Points on a hilly landscape, in no order, each with its height.
A ball rolls from a point to whichever of its 3 nearest points has the largest drop for the distance, and stops where none of them is lower. Distance is the straight distance between rows; heights are no part of it.
k_800: [ -3 -27  -2  37  64  -6   4 -31  -8  22]  (h 192)
k_685: [ 59  -2  -8   0 -19  10 -50 -16  43 -44]  (h 259)
k_869: [ 34  10  31  38  -7  39 -32  23  75 -84]  (h 411)
k_788: [-21  27  16  -5 -17  10   7  57  22   2]  (h 85)
k_175: [ 81 -30 -31  -1  -3   4 -42 -69 -11 -44]  (h 271)
k_185: [ -5  24  29 -38 -32   8 -19  45   3 -10]  (h 555)
k_991: [-27  22  19 -28 -32   5   9  58   0  -4]  (h 367)
k_967: [-17  12 -16  16  15  -5  35   9  -1  45]  (h 83)
k_180: [ 29 -21  -8   3  37  -9 -25 -56  -2   6]  (h 61)
k_877: [ 37   2 -10  23  20  -5  -9 -32  30  10]  (h 191)
k_462: [  0  -1  -5  21  36  -9   8 -21   2  41]  (h 129)
k_658: [ 65   2  -4 -10 -15  11 -60 -15  23 -30]  (h 170)
k_12: [ 65  -4  20  -8 -31  27 -77  10  17 -62]  (h 253)
k_538: [-70 -22 -35  46  27  -5  72  10 -64  25]  (h 195)
k_245: [18 14  5 17  5  6 -4 15 47 12]  (h 198)
k_182: [ 15  18  46  19  -9  27 -37  42  53 -40]  (h 335)
k_25: [12  8 -4 13 15 -6  8 -4 29 31]  (h 172)
k_984: [-15  28  -1   5 -12   4  25  46  25  23]  (h 181)
k_411: [ 40  -6  -2 -16   7  -2 -45 -43  -6   6]  (h 112)
k_734: [ 48   9  17  15 -15  31 -39   8  58 -64]  (h 378)
k_678: [-10  -7   4 -27  17 -17   5 -21 -29  31]  (h 241)
k_552: [ 38  15  11  17  -9  15 -25  11  64 -33]  (h 356)
k_801: [ 29  10  58 -10 -21  35 -72  40   8 -51]  (h 604)
k_522: [-30  18 -11 -16 -20 -10  42  17 -13  25]  (h 258)
k_481: [ 27  17  15 -26 -18   2 -33  14  13   1]  (h 353)
k_107: [ 25  20  25  -9 -15  11 -37  28  39 -21]  (h 400)
k_728: [ 23 -11  -3  13  38 -12 -17 -44   5  18]  (h 116)
k_253: [-40 -26   8 -19  42 -15  16 -31 -60  23]  (h 194)
k_868: [-51 -12 -20  14  10 -14  58  -5 -43  35]  (h 179)
k_201: [  7  24  25  -3 -10  20 -19  44  48 -15]  (h 286)
k_668: [-45 -11 -16 -19  -4 -18  43 -18 -41  26]  (h 212)
k_316: [ 53 -26  -6 -11  16  -3 -58 -65 -15  -5]  (h 135)
k_656: [ 27 -33 -13  36  51  -3  -4 -66  13 -10]  (h 152)
k_458: [-75 -48  -8 -19  13 -26  32 -24 -86  -3]  (h 362)
k_581: [ 55  -1   2 -24 -14   3 -58 -22  -3  -3]  (h 123)
k_965: [-45 -16  -4   6  33 -17  39 -14 -44  37]  (h 128)
k_404: [ 30 -13   7 -22  30 -13 -35 -47 -30  17]  (h 98)
k_791: [-39  15 -17 -27 -46 -14  40  16 -21  17]  (h 316)
k_525: [-28 -13  -1  19  45 -12  28 -16 -24  48]  (h 68)
k_229: [ -7  21   5 -30 -17  -9   4  15   0  23]  (h 416)
k_161: [-60   0 -45  27 -11 -11  79  11 -47  33]  (h 90)
k_793: [-30  21   5 -43 -49  -3  18  43 -10  -1]  (h 511)
k_235: [-86 -48 -16  30  52  -8  56  13 -75   7]  (h 263)
k_269: [ 11  13  59 -14 -20  26 -55  45  14 -42]  (h 659)
k_4: [-46  -2 -15 -34 -33 -19  45  -6 -41  11]  (h 71)
k_527: [-32  15 -19  13  -3 -11  59  19 -18  41]  (h 131)
k_233: [ 52 -20 -18  18  22  -4 -24 -65  21 -22]  (h 155)
k_300: [  5   8   0  -6   8 -10  -2  -2  17  29]  (h 236)
k_317: [-53  -1 -34   9 -24 -19  65   5 -40  21]  (h 189)
k_839: [-27  26 -15  17 -13  -5  51  43   5  34]  (h 58)
k_873: [-45  24  -8  -3 -45   5  49  59   3   1]  (h 484)
k_403: [-54  12 -22 -21 -61 -12  46  33 -20   2]  (h 429)
k_862: [ 62 -21 -31  19   6   0 -13 -63  37 -50]  (h 221)
k_757: [ 33   8  44   5 -10  43 -62  29  31 -70]  (h 525)
k_896: [-5 24  8 -5 -2  1 10 16 22 28]  (h 251)
k_919: [-87 -56  -4  14  41 -14  51   0 -75   0]  (h 302)
k_17: [ 57   4 -12  15 -15  12 -30 -21  58 -48]  (h 325)
k_636: [ 18   6   5 -29   1  -9 -22  -5   0  26]  (h 283)

Call two points neighbours if one is among the 3 nearest of the other. Go from one point of each pair to the other, from neighbour to neighbour, staying as low as possible. Name the highest point that can't be avoided.
k_788 / k_525: k_984
k_839 / k_180: k_462
k_839 / k_4: k_668
k_839 / k_161: k_868

For each start below, name the point where the ball stops.
k_919: k_161
k_229: k_839
k_403: k_4
k_658: k_180
k_868: k_525
k_458: k_525
k_175: k_180
k_862: k_180
